A landscape with many peaks, sampled at points; each row gives a point and its height.
From any point a climber steps to the highest of the 3 points nearest to it. It stops when none of these is higher. Distance is the straight distance between rows; heights are no part of it.
k_99 (h 297): [ 68, 113, 113,  81,  86, 113,  95, 100,  85, 122, 102,  99, 113, 115, 110,
  89, 106, 118,  82,  97,  72,  83, 121,  95, 141, 134, 104,  96,  90, 123,
  85,  84]
k_796 (h 498): [128, 107,  94, 112, 105,  52,  83, 104, 104,  99,  92,  93, 102,  72, 106,
 106,  70,  93, 111,  99,  84,  86,  76,  85,  91,  87,  84,  94,  79,  78,
 114,  81]
k_707 (h 94): [120,  59,  79, 117,  98,  86,  53, 107,  91, 127,  64,  98,  73, 104, 129,
  88,  54,  83, 133,  90, 100,  93, 103, 126,  73,  94,  97, 135,  57,  88,
 115, 134]
k_578 (h 743): [ 73, 108, 108,  78,  96, 141, 109,  77,  55, 110, 108, 118,  96, 113, 116,
  86, 102, 109, 113, 101,  97, 106, 137, 122, 119, 113, 103,  90, 135, 114,
  84,  91]
k_341 (h 699): [117,  78, 100, 150,  82,  89,  93,  85,  99, 104,  98,  93,  86,  99, 105,
 107,  60, 105, 111, 110, 119, 107, 102, 120,  76,  93, 107, 140, 104,  92,
 128, 146]
k_618 (h 696): [ 36,  88,  93,  83,  94, 114,  99, 132,  96, 106, 113,  99, 112, 105, 122,
  94, 116, 124,  76, 101,  95,  97,  95,  99, 150, 137, 116,  85,  69,  84,
  75,  76]
k_776 (h 531): [128, 112,  94, 123, 104,  62,  82,  81,  98, 108,  87,  95,  99,  74, 107,
  95,  61, 105, 106, 103,  92,  86,  91,  98,  87,  92,  83, 111,  77,  79,
 127,  99]
k_937 (h 521): [ 36, 101, 104,  90,  88, 114,  97, 121,  66, 104, 115, 103, 118, 103, 124,
 111, 101, 130,  90,  99,  89,  92,  94, 117, 161, 133, 117,  90,  76,  92,
  76,  65]
k_213 (h 499): [115, 118,  97, 113, 101,  61, 105,  87, 123, 105,  96, 100, 102,  79, 100,
  94,  87, 125,  91, 111,  88,  81,  84,  75,  95, 102,  93, 103,  96,  86,
 104,  79]
k_315 (h 459): [109,  76,  72, 111, 113,  81, 102, 128, 135,  75, 111, 103, 106,  75, 113,
 141, 123,  62, 109, 102,  94, 123,  97, 111,  87,  83,  88,  86,  90,  96,
 140, 113]
k_370 (h 294): [ 99,  78, 101,  89, 122,  98,  99,  91, 141,  85, 122, 120, 117,  82, 108,
 102, 136,  88, 108,  93, 105, 102,  99,  89,  94,  82,  88,  74,  98,  82,
  86,  53]
k_813 (h 506): [122, 110,  98, 110, 107,  54,  96,  97, 117,  95,  96,  99, 105,  74, 101,
 103,  81, 109, 106, 105,  91,  82,  77,  76,  91,  93,  90,  95,  90,  78,
 105,  71]
k_158 (h 460): [ 69, 116, 110,  81,  90, 128,  99,  81,  57, 119, 105, 108, 107, 112, 122,
  95, 100, 117, 106,  95,  79,  89, 129, 117, 141, 125, 102,  95, 109, 120,
  82,  79]
k_234 (h 545): [106,  88,  82, 113, 115,  89, 103, 108, 140,  78, 115, 111, 111,  77, 107,
 134, 137,  63, 107,  98,  96, 123, 113, 115,  89,  89,  84,  81,  89, 102,
 144, 106]
k_966 (h 786): [112,  87, 120, 140,  73, 103,  92, 101, 111,  97, 111,  82,  92, 107,  79,
  95,  87,  92,  96, 100, 109, 114, 105, 107,  86,  82, 107, 128, 119, 118,
 121, 144]
k_459 (h 687): [137, 122, 109,  70, 113, 108, 118, 100,  65,  82,  79,  94,  86, 125,  65,
 101,  99, 102, 101, 111, 118, 102,  74,  83,  69,  87, 117, 102, 133, 106,
  82, 117]
k_144 (h 681): [118,  69,  95, 145,  77,  89,  93,  93,  96, 104,  96,  91,  81,  99, 108,
 116,  53, 102, 117, 104, 125, 105,  98, 122,  75,  95, 116, 142, 105,  93,
 124, 148]
k_226 (h 574): [101,  90,  93, 106, 114,  96, 100, 100, 143,  83, 121, 112, 118,  82,  98,
 124, 146,  62, 108,  85,  95, 119, 118, 107,  94,  87,  79,  73,  86, 103,
 128,  85]
k_898 (h 496): [ 96, 127,  91,  65, 115, 115, 147, 123,  63,  95,  88, 101,  83, 139,  75,
  97, 107, 101,  93, 105, 121,  98,  95,  79,  74, 113, 119,  83, 127,  98,
  80, 118]
k_720 (h 380): [ 54, 114, 109,  81,  87, 118,  96, 104,  68, 119, 106, 103, 115, 114, 119,
 105, 100, 121,  92,  97,  74,  82, 111, 108, 150, 135, 113,  94,  88, 115,
  76,  74]
k_428 (h 684): [112, 138,  83,  81, 135, 113, 131,  95,  63,  93,  72,  94,  85, 144,  73,
  89, 104,  99,  71, 104, 104,  88,  86,  69,  66,  95,  92, 102, 101,  99,
  99, 154]
k_676 (h 435): [ 98, 100, 102,  79, 119, 123,  99,  78, 140, 106, 108, 119, 129,  87, 105,
 124, 153,  84, 107,  78, 111, 102, 131, 117, 117,  96,  77,  74,  80, 106,
  87,  49]
k_889 (h 612): [121, 129,  97,  64, 116, 108, 134, 106,  67,  91,  79,  98,  82, 131,  69,
  98, 101, 101,  93, 115, 118,  99,  83,  80,  71,  98, 117,  93, 130, 103,
  81, 121]
k_66 (h 245): [ 85, 117, 113,  98,  87, 104,  99,  93, 115, 122, 102,  94, 104, 112,  95,
  78, 106, 117,  69, 103,  74,  86, 123,  85, 122, 122,  95, 108,  94, 127,
  99, 103]
k_19 (h 698): [123,  92, 137,  88,  90, 113,  92, 103,  81,  85, 103, 103,  95, 123,  70,
  94, 101,  88, 105, 107, 107, 113,  95,  97,  84,  79, 118, 104, 140, 121,
  84, 113]
k_524 (h 414): [ 95,  86,  99,  78, 126, 121,  99,  74, 140,  98, 115, 120, 124,  84, 114,
 111, 146,  89, 107,  88, 115, 103, 117, 107, 110,  90,  80,  71,  87,  88,
  79,  49]
k_399 (h 841): [ 91,  97, 134,  92,  88, 121,  84,  81,  87, 111, 112, 105, 107, 124,  91,
  76, 109,  98,  88,  99,  80, 105, 132, 102, 110, 103,  99, 106, 117, 131,
  96, 109]
k_469 (h 730): [ 58, 127,  95,  90,  90, 139, 115,  86,  48, 117, 105, 112, 103, 101, 123,
  98,  92, 125, 116,  94,  96,  98, 129, 130, 147, 120,  98,  89, 119, 113,
  82,  77]
k_908 (h 525): [ 74, 106,  95,  72, 106, 131, 147, 128,  59,  99, 101, 108,  78, 128,  86,
  88, 110, 100, 106,  99, 131, 112, 110,  97,  83, 116, 125,  76, 136,  90,
  80, 106]
k_758 (h 303): [114,  76,  66, 105, 109,  75,  98, 140, 128,  77, 105,  98, 106,  72, 118,
 140, 112,  62, 110,  99,  91, 120,  86, 105,  88,  79,  90,  89,  89,  94,
 132, 113]
k_824 (h 617): [123,  88, 138,  99,  84, 110,  86, 108,  90,  85, 104,  90,  93, 119,  62,
  96,  99,  85, 105,  98, 106, 114,  89,  99,  84,  76, 117, 110, 134, 124,
  91, 121]
k_644 (h 432): [ 95, 101,  95,  99, 111,  77, 115, 103, 140,  98, 105, 109, 104,  86, 106,
  93, 110, 125,  92, 113, 101,  84,  81,  69,  99, 103, 101,  89, 102,  80,
  81,  60]
k_419 (h 582): [103, 138,  86,  69, 124, 112, 141, 107,  62,  98,  78,  95,  84, 140,  72,
  97, 106,  96,  78, 101, 109,  90,  91,  71,  69, 110, 106,  90, 111,  99,
  89, 138]
k_903 (h 549): [102,  79, 103,  98, 119,  99,  96,  95, 140,  82, 124, 115, 117,  82, 102,
 111, 146,  72, 113,  82,  99, 108, 106, 102,  92,  82,  82,  71,  88,  94,
 104,  65]
k_661 (h 331): [100,  84,  99,  94, 120,  85, 104,  99, 138,  87, 115, 116, 112,  86, 109,
  98, 123, 105, 105, 103, 103,  93,  84,  81,  96,  89,  94,  82, 101,  75,
  81,  55]
k_833 (h 695): [ 65, 114,  97,  85,  98, 149, 121,  83,  51, 115, 108, 115,  91, 107, 117,
  83, 100, 114, 119,  96, 109, 112, 138, 127, 122, 112, 100,  85, 136, 106,
  86,  92]
k_765 (h 513): [109, 121,  99, 124,  93,  77, 107,  74, 122, 114,  97,  95,  97,  88,  96,
  84,  85, 124,  78, 111,  87,  87, 105,  86,  98, 104,  89, 115,  98,  96,
 117, 103]
k_675 (h 447): [129,  99,  69, 102, 103,  63,  75, 128, 103, 102,  78,  82,  93,  68, 121,
 115,  70,  72, 114,  89,  82,  95,  78,  96,  91,  86,  83, 100,  66,  90,
 122, 103]
k_232 (h 844): [ 47, 110, 108,  84,  87, 118,  97, 111,  65, 110, 110, 105, 118, 105, 121,
 110,  98, 127,  92,  98,  80,  86, 103, 112, 158, 136, 114,  93,  83, 103,
  76,  69]
k_754 (h 613): [116, 113,  99, 136,  93,  76,  99,  70, 113, 112,  98,  98,  97,  86,  98,
  87,  75, 121,  87, 112,  93,  91, 106,  96,  88,  98,  86, 120,  94,  92,
 128, 115]
k_30 (h 731): [ 84,  94, 113,  76,  98, 136, 113,  86,  62, 104, 111, 120,  90, 119, 106,
  80, 108, 103, 113, 106, 109, 115, 131, 114, 102, 105, 113,  89, 146, 108,
  82,  99]
k_525 (h 650): [151, 132, 101,  85, 123, 112, 106,  83,  59,  83,  66,  84,  86, 117,  64,
  96,  92, 105, 101, 105, 117,  97,  57,  87,  67,  77, 101, 114, 111, 101,
  96, 133]
k_478 (h 520): [ 53, 135,  95,  94,  87, 134, 117,  96,  48, 113, 104, 107, 108,  97, 127,
 106,  86, 130, 114,  94,  94,  94, 116, 133, 158, 119, 101,  90, 111, 111,
  83,  71]
k_775 (h 480): [112, 111,  96, 108, 104,  63, 109,  93, 128, 100, 101, 103, 102,  80, 101,
  95,  92, 123,  93, 109,  92,  79,  79,  74,  97, 100,  96,  98,  98,  82,
  97,  68]
k_879 (h 389): [ 69,  80,  80,  78, 117, 116, 114,  99, 143, 100, 114, 114, 105,  88, 126,
  86, 131, 117,  87, 112, 121, 104,  99,  92, 116, 105,  97,  78,  95,  72,
  69,  60]
k_556 (h 722): [139, 133,  99,  72, 124, 110, 120,  93,  65,  86,  72,  89,  85, 125,  64,
  98,  95, 105,  93, 112, 116,  96,  71,  80,  70,  88, 108, 105, 124, 103,
  85, 128]
k_831 (h 728): [119,  77,  99, 147,  71,  97, 100, 100, 103,  97, 103,  79,  83,  99,  94,
 116,  62,  97, 111, 101, 122, 110,  94, 120,  78,  92, 118, 140, 113, 105,
 124, 156]
k_880 (h 323): [ 76, 113, 115,  86,  86, 112,  94,  97,  95, 123, 103,  98, 108, 117, 102,
  84, 106, 113,  77,  99,  70,  85, 123,  89, 133, 129, 101, 101,  93, 128,
  88,  91]
k_276 (h 411): [109,  85, 100, 102, 115,  68,  93, 112, 131,  82, 115, 109, 112,  78, 103,
 107, 114,  86, 113,  95,  95,  97,  79,  80,  90,  82,  91,  76,  94,  79,
  97,  62]
k_25 (h 337): [ 38, 139,  91, 112,  91, 131, 118, 116,  54, 100, 108, 109, 113,  85, 122,
 112,  86, 139, 107,  98, 101,  99,  93, 142, 172, 105, 104,  96, 106,  98,
  85,  63]
k_236 (h 592): [ 42,  79,  74,  77, 111, 128, 109, 118, 122, 102, 118, 100, 106,  94, 128,
  85, 124, 117,  76, 105, 123, 112, 102, 102, 142, 122, 102,  73,  71,  69,
  73,  74]
k_38 (h 631): [120, 104, 121,  68, 106, 112, 114, 106,  71,  85,  94, 105,  88, 127,  74,
  97, 103,  97, 107, 115, 116, 108,  90,  89,  77,  91, 124,  95, 147, 108,
  75, 107]
k_603 (h 639): [ 41,  82,  83,  80, 101, 114, 110, 130, 119, 107, 114,  97, 106,  99, 122,
  83, 122, 123,  74, 107, 110, 101,  96,  95, 144, 128, 109,  83,  74,  76,
  72,  79]
k_451 (h 700): [123,  76,  88, 134,  67, 102, 102, 104,  94,  92,  89,  64,  79,  96,  95,
 126,  55,  88, 119,  91, 128, 111,  82, 116,  76, 101, 130, 138, 113, 112,
 115, 156]
k_499 (h 209): [121,  60,  92, 131,  93,  81,  69,  88,  85, 116,  81, 100,  86, 101, 122,
 102,  46,  98, 129, 100, 115,  96, 101, 128,  74,  97, 102, 139,  74,  81,
 124, 138]
k_991 (h 689): [106, 124,  79, 106, 108,  85, 117,  87, 143,  95, 100, 117, 122,  78,  94,
 142, 150,  83, 104, 105,  99, 118, 138, 124,  97, 120,  85,  82,  85, 111,
 149,  90]
k_452 (h 767): [100,  91, 139,  97,  86, 119,  83,  86,  89, 102, 113, 104, 103, 123,  84,
  76, 106,  93,  93, 101,  90, 109, 126, 103, 101,  93, 104, 108, 127, 129,
  99, 115]
k_202 (h 211): [ 98, 109, 119, 118,  83, 105,  93,  84, 115, 114, 104,  95, 100, 109,  86,
  73, 101, 107,  73, 103,  81,  98, 125,  92, 105, 101,  90, 114, 104, 123,
 112, 121]
k_584 (h 339): [121,  79,  63, 104, 106,  70,  93, 145, 124,  82,  94,  91,  99,  70, 119,
 142, 100,  65, 112,  96,  87, 113,  78, 103,  91,  81,  91,  91,  86,  96,
 125, 111]
k_686 (h 653): [107,  87, 135, 115,  80, 114,  83,  98, 102,  98, 113,  98,  99, 117,  74,
  80, 105,  88,  90, 101,  95, 113, 116, 101,  94,  84, 104, 118, 125, 128,
 107, 129]
k_755 (h 381): [ 73, 110, 120,  81,  87, 125,  91,  81,  70, 119, 106, 106, 110, 117, 114,
  91, 105, 111,  91,  95,  73,  89, 133, 107, 134, 124, 101,  96, 108, 126,
  83,  88]
k_310 (h 615): [121,  87, 100, 144,  94,  75,  84,  76,  92, 112,  96, 100,  91,  89, 110,
  97,  57, 110, 109, 109, 105,  98, 103, 117,  79,  92,  93, 133,  88,  82,
 134, 129]
k_761 (h 505): [ 98, 101, 102,  89, 118, 114,  98,  81, 143,  97, 114, 116, 129,  87, 100,
 121, 154,  73, 108,  77, 102, 108, 127, 112, 106,  95,  74,  75,  81, 103,
  98,  56]
k_453 (h 406): [123,  73,  72, 111, 101,  82,  54, 109,  89, 126,  60,  95,  75,  89, 132,
  87,  56,  82, 122,  87,  92,  95, 101, 123,  77,  93,  89, 128,  53,  87,
 121, 126]
k_339 (h 390): [ 71,  91,  87,  89, 107,  95, 118, 110, 139, 105, 107, 106, 103,  94, 114,
  84, 121, 128,  80, 117, 106,  89,  88,  75, 115, 118, 106,  88,  96,  83,
  74,  68]
k_523 (h 688): [150, 129, 110,  77, 117, 109, 105,  93,  62,  81,  71,  87,  89, 119,  61,
  99,  95, 100, 102, 107, 114, 101,  60,  85,  69,  78, 111, 110, 120, 103,
  88, 125]
k_517 (h 702): [ 99,  99, 109,  70, 103, 122, 126, 107,  68,  90, 103, 114,  84, 130,  86,
  90, 109,  99, 111, 116, 119, 113, 109, 101,  81, 101, 122,  89, 150, 103,
  76, 103]
k_118 (h 572): [116,  84,  82, 107, 109,  68,  90, 136, 127,  79, 109,  95, 103,  72, 108,
 128, 104,  65, 115,  91,  87, 109,  80,  94,  93,  78,  87,  82,  86,  92,
 119,  91]
k_611 (h 479): [ 99,  86, 103,  88, 124, 112,  96,  80, 141,  90, 121, 118, 121,  83, 107,
 110, 148,  78, 110,  82, 105, 104, 114, 101, 103,  86,  79,  74,  89,  95,
  91,  56]
k_632 (h 367): [ 93, 116,  94, 105, 100,  81, 117, 101, 135, 109,  98,  98, 101,  94, 101,
  84, 101, 132,  77, 114,  91,  81,  90,  71, 109, 113, 100, 100,  98,  94,
  91,  77]
k_528 (h 784): [ 88,  97, 129,  80,  93, 129,  91,  79,  68, 107, 110, 117, 104, 121, 102,
  78, 106, 101, 101, 102,  86, 105, 134, 110, 112, 106, 104, 100, 129, 121,
  87,  98]
k_458 (h 605): [118,  90,  94, 105, 109,  58,  88, 125, 118,  83, 107,  98, 107,  74, 104,
 118,  96,  74, 115,  92,  86,  97,  73,  85,  91,  81,  87,  83,  87,  83,
 110,  76]
k_274 (h 391): [101, 122,  97, 111,  96,  76, 114,  88, 127, 114,  97,  97,  99,  91,  95,
  82,  95, 127,  73, 111,  87,  81,  99,  75, 103, 113,  94, 108,  98, 102,
 104,  91]
k_85 (h 395): [ 78,  81,  84,  83, 117, 105, 116, 100, 143,  97, 112, 114, 104,  87, 121,
  87, 130, 120,  88, 112, 114,  99,  94,  86, 111, 104,  99,  82,  98,  75,
  70,  58]
k_52 (h 423): [125,  76,  93, 131,  97,  76,  68,  81,  83, 119,  83,  99,  86,  90, 121,
  96,  48,  99, 120, 101, 104,  95, 101, 119,  78,  93,  91, 131,  72,  77,
 129, 128]
k_441 (h 535): [ 99, 110,  95, 100, 112, 105, 105,  89, 146,  98, 112, 111, 123,  85,  94,
 128, 157,  68, 106,  78,  98, 114, 135, 118, 104, 104,  77,  74,  78, 112,
 121,  72]
k_55 (h 511): [102, 102, 114, 134,  83, 100,  96,  84, 116, 111, 109,  94,  94, 106,  85,
  76,  94, 106,  80, 104,  90, 104, 120, 101,  94,  94,  93, 120, 108, 118,
 121, 133]
k_427 (h 372): [ 68,  83,  74,  71, 123, 132, 115,  86, 138, 103, 115, 115, 111,  84, 132,
  93, 135, 113,  90, 106, 131, 111, 112, 109, 126, 103,  88,  73,  88,  73,
  69,  62]
k_666 (h 272): [ 58, 118, 107,  84,  88, 125,  98,  92,  58, 116, 105, 108, 112, 108, 121,
 106,  95, 121, 101,  98,  80,  89, 120, 117, 151, 128, 107,  94, 100, 116,
  79,  74]
k_300 (h 729): [112,  94, 128,  73,  99, 119, 107, 102,  75,  86, 104, 111,  90, 129,  80,
  89, 105,  96, 110, 115, 113, 113, 104,  98,  81,  89, 121,  96, 148, 113,
  78, 105]
k_164 (h 750): [ 93,  90, 125,  76,  98, 131, 103,  87,  68,  99, 110, 119,  93, 123,  96,
  82, 108,  98, 110, 111, 105, 114, 126, 109,  95,  97, 113,  94, 148, 112,
  80, 103]
k_29 (h 797): [139, 103, 130,  91,  88, 108,  90, 111,  77,  80,  93,  79,  94, 117,  57,
 105,  91,  83, 110,  97, 114, 112,  73,  94,  79,  76, 119, 109, 128, 120,
  89, 121]
k_931 (h 91): [123,  49,  93, 128,  86,  86,  75,  90,  86, 117,  78,  96,  81, 110, 120,
 110,  41,  97, 134,  98, 122,  95, 102, 127,  72, 103, 116, 142,  80,  86,
 117, 142]
k_806 (h 614): [104,  80,  98, 106, 116,  85,  95, 112, 138,  78, 121, 111, 112,  80, 103,
 119, 133,  63, 113,  87,  93, 113,  97,  96,  93,  80,  81,  73,  88,  93,
 116,  78]
k_238 (h 458): [102, 136,  82, 108,  99,  76, 118,  94, 144, 100,  90, 115, 125,  83,  86,
 142, 154, 100, 108, 108, 105, 110, 140, 123, 104, 139,  99,  84,  87, 111,
 141,  68]
k_292 (h 495): [108, 106,  80, 110, 111,  90, 109,  94, 142,  88, 111, 114, 118,  78, 101,
 138, 147,  66, 106, 101,  99, 123, 129, 120,  93, 103,  79,  79,  84, 106,
 150, 102]
k_133 (h 522): [125,  89, 128, 119,  73, 106,  88, 117,  99,  86, 104,  76,  92, 112,  62,
 102,  90,  81, 106,  91, 112, 119,  85, 102,  84,  80, 115, 119, 123, 126,
 105, 136]
k_86 (h 43): [120,  44,  89, 121,  90,  89,  60, 103,  91, 125,  66, 100,  77, 115, 125,
  99,  42,  91, 136,  93, 113,  92, 102, 129,  71, 102, 113, 139,  68,  87,
 113, 137]
k_145 (h 286): [ 95, 123, 102, 108,  91,  88, 110,  89, 126, 118,  97,  90,  99,  99,  94,
  78, 100, 125,  69, 108,  82,  83, 111,  78, 111, 119,  93, 110,  94, 112,
 104,  97]
k_815 (h 630): [ 94, 103, 129, 101,  85, 115,  85,  81, 102, 114, 111,  98, 104, 118,  88,
  71, 107,  99,  79,  99,  79, 100, 130,  97, 111, 106,  95, 109, 108, 130,
 104, 115]
k_303 (h 804): [ 90, 126,  88,  93, 136, 114, 123,  97,  57,  95,  82,  99,  98, 153,  78,
  87, 104,  86,  66,  93,  94,  82,  94,  70,  63,  88,  82, 103,  91, 104,
 100, 168]
k_214 (h 649): [134,  97, 101, 123,  69, 111,  94, 113,  90,  84,  87,  53,  78,  95,  75,
 121,  72,  75, 115,  78, 122, 111,  67, 106,  82,  90, 124, 129, 112, 121,
 109, 148]
k_600 (h 527): [138,  98, 119, 114,  73, 107,  89, 116,  85,  83,  90,  61,  88, 103,  62,
 112,  80,  75, 113,  82, 118, 113,  67, 100,  83,  81, 117, 120, 114, 123,
 103, 139]
k_658 (h 562): [124, 104,  96, 133,  96,  68,  84,  71,  97, 113,  94,  97,  93,  82, 109,
  92,  60, 113, 103, 108,  98,  91, 100, 107,  83,  94,  85, 125,  85,  80,
 132, 117]
k_258 (h 377): [ 65, 112, 104,  86,  87, 104, 104, 112, 109, 121, 104,  96, 106, 112, 104,
  86, 110, 123,  73, 102,  77,  81, 109,  83, 134, 134, 106,  97,  85, 113,
  82,  85]
k_830 (h 416): [131,  97,  84, 114, 103,  68,  63,  96,  84, 117,  74,  91,  91,  78, 120,
  99,  53,  87, 116,  93,  87,  92,  92, 105,  84,  91,  79, 116,  61,  78,
 129, 111]
k_703 (h 725): [116,  82, 102, 151,  76,  92,  99,  90, 106, 101, 104,  91,  87,  97,  95,
 102,  68, 105, 106, 107, 118, 109, 101, 116,  80,  89, 107, 137, 109,  99,
 129, 149]
k_763 (h 420): [ 30, 109, 101, 102,  95, 122,  98, 119,  57,  89, 121, 108, 125,  89, 127,
 115,  96, 132,  93,  96,  96, 102,  83, 130, 168, 120, 118,  92,  80,  78,
  80,  61]
k_416 (h 726): [109,  87, 130, 130,  75, 107,  88, 100, 108,  96, 112,  92,  93, 111,  74,
  88,  97,  87,  91,  98, 101, 113, 112, 105,  89,  83, 103, 123, 122, 126,
 114, 137]
k_792 (h 748): [114,  79, 107, 149,  73,  97,  97, 101, 108,  95, 106,  83,  84, 102,  87,
 108,  75,  95, 103, 101, 118, 113,  98, 112,  81,  85, 113, 134, 116, 109,
 123, 152]
k_191 (h 547): [100, 103,  95, 101, 113, 104, 102,  90, 146,  93, 117, 113, 123,  85,  94,
 124, 156,  66, 108,  77,  98, 113, 132, 113, 101,  96,  75,  73,  79, 109,
 120,  72]
k_187 (h 732): [107,  86, 141,  86,  94, 122,  89,  92,  79,  93, 110, 110,  99, 126,  83,
  82, 108,  92, 103, 109,  97, 112, 116, 102,  90,  87, 112, 104, 138, 122,
  86, 110]
k_918 (h 671): [109,  80,  95, 106, 112,  71,  90, 124, 130,  77, 118, 104, 110,  76, 104,
 120, 117,  66, 115,  92,  90, 108,  86,  90,  90,  78,  84,  77,  89,  89,
 113,  75]
k_447 (h 580): [126,  88, 117, 127,  67, 103,  93, 116,  98,  87, 101,  69,  87, 105,  67,
 110,  81,  80, 108,  89, 118, 113,  80, 106,  84,  81, 119, 124, 120, 124,
 108, 145]
k_175 (h 516): [122, 119,  96, 120, 102,  60,  96,  81, 111, 104,  92,  96, 101,  76, 101,
  96,  73, 115,  96, 107,  91,  83,  85,  83,  90,  97,  86, 104,  90,  82,
 116,  86]
k_574 (h 586): [ 90, 137,  87,  76, 128, 114, 139, 108,  55, 101,  81,  94,  91, 147,  76,
  96, 105,  89,  72,  90,  98,  82,  95,  69,  70, 111,  96,  89,  97, 101,
  93, 145]
k_649 (h 403): [ 84,  88,  89,  88, 117,  91, 114, 103, 142,  96, 112, 114, 106,  87, 113,
  89, 123, 120,  95, 112, 108,  92,  85,  81, 102, 102, 100,  85, 102,  76,
  75,  58]
k_348 (h 355): [ 92,  78,  95,  83, 125, 111, 105,  84, 140,  93, 117, 121, 116,  82, 118,
  99, 139, 101, 103,  96, 112, 102, 102,  97, 103,  90,  87,  74,  99,  80,
  76,  52]
k_338 (h 629): [ 29,  88,  97,  87,  96, 120,  96, 130,  83, 100, 119,  99, 120, 100, 123,
 100, 110, 122,  81,  99, 101, 102,  90, 109, 157, 133, 115,  79,  67,  76,
  76,  71]
k_203 (h 658): [144, 121, 116,  75, 109, 106, 102,  98,  68,  81,  80,  87,  88, 119,  61,
 104,  94,  97, 103, 105, 117, 104,  66,  86,  73,  82, 115, 107, 126, 111,
  85, 118]
k_12 (h 374): [130,  96,  57,  97, 102,  72,  69, 129, 100, 108,  63,  81,  86,  69, 127,
 111,  67,  70, 114,  86,  80,  97,  81, 107,  91,  91,  82, 109,  62,  93,
 120, 115]
k_735 (h 690): [132, 138,  90,  77, 131, 110, 125,  88,  61,  89,  68,  91,  87, 130,  69,
  90,  99, 107,  85, 111, 111,  95,  73,  79,  65,  87, 100, 109, 112,  99,
  94, 142]
k_15 (h 497): [ 50, 103, 102,  82,  88, 106,  99, 121,  89, 115, 103,  97, 112, 111, 113,
  95, 109, 123,  78, 100,  79,  86, 104,  94, 146, 139, 112,  93,  78, 105,
  77,  75]
k_117 (h 457): [ 47, 134,  94, 101,  88, 132, 117, 100,  47, 109, 106, 107, 108,  95, 125,
 112,  87, 133, 112,  95,  94,  94, 109, 137, 166, 115, 107,  93, 107, 105,
  83,  67]
k_449 (h 214): [ 81, 119, 100, 100,  90,  92, 110, 101, 127, 120,  98,  95, 103, 105,  99,
  83, 105, 126,  67, 108,  81,  80, 108,  77, 121, 124, 101, 102,  93, 112,
  93,  92]
k_865 (h 456): [154, 121, 115,  93, 103, 112,  88,  97,  61,  80,  75,  69,  88, 106,  58,
 104,  85,  86, 110,  84, 113, 103,  52,  95,  74,  76, 110, 113, 108, 110,
  97, 130]
k_293 (h 489): [127, 103,  85, 105, 103,  54,  77, 116, 100,  98,  86,  89,  99,  70, 111,
 111,  70,  83, 114,  91,  84,  93,  76,  91,  93,  87,  83,  94,  72,  84,
 118,  89]
k_539 (h 392): [108,  90, 104,  99, 116,  73, 102, 103, 135,  84, 113, 112, 109,  79, 105,
 100, 110, 101, 107, 103,  96,  93,  78,  77,  93,  87,  95,  82, 100,  78,
  87,  55]
k_842 (h 770): [101,  90, 129,  73,  98, 125, 106,  95,  71,  91, 106, 115,  94, 128,  88,
  83, 107,  96, 107, 111, 109, 113, 114, 102,  87,  94, 118,  96, 150, 114,
  79, 104]
k_65 (h 385): [ 78, 105,  90,  93,  98,  91, 117, 111, 136, 112, 103, 100, 101,  96, 108,
  82, 113, 133,  74, 115,  93,  84,  94,  72, 116, 122, 105,  98,  96,  96,
  82,  76]
k_561 (h 727): [126,  85,  70, 108, 102,  80,  58, 111,  88, 123,  62,  88,  78,  81, 129,
  92,  57,  77, 120,  90,  88,  95,  96, 116,  84,  91,  83, 125,  54,  85,
 125, 120]
k_560 (h 683): [112,  98, 107, 146,  84,  89,  98,  78, 111, 108, 106,  95,  91,  95,  95,
  89,  75, 108,  91, 110, 103, 104, 113, 107,  85,  90,  92, 132, 105, 101,
 133, 141]
k_127 (h 483): [116,  98, 100, 106, 112,  62,  97, 105, 125,  89, 106, 107, 109,  75, 100,
 104,  96, 102, 109, 100,  91,  87,  72,  76,  90,  88,  93,  87,  94,  76,
  98,  64]
k_849 (h 375): [ 60, 103,  90,  86,  92,  97, 111, 120, 126, 113, 103,  97, 104, 105, 111,
  84, 117, 127,  71, 108,  91,  85,  95,  79, 130, 131, 108,  91,  86,  99,
  78,  77]

Call two points neighbours if one is among the 3 nearest of the other. Go from one point of each pair to the other, from neighbour to neighbour, staying as high as possible. Name the lowest point that can't be avoided.
k_399 / k_918 -> k_293
k_561 / k_842 -> k_830
k_966 / k_29 -> k_686
k_29 / k_303 -> k_203
k_469 / k_842 -> k_833
k_991 / k_918 -> k_441
k_842 / k_29 -> k_19
k_303 / k_556 -> k_428
k_399 / k_842 -> k_164
k_618 / k_232 -> k_937

For each start below, name the point where the climber stops.
k_676 -> k_918
k_765 -> k_966
k_447 -> k_966
k_310 -> k_966
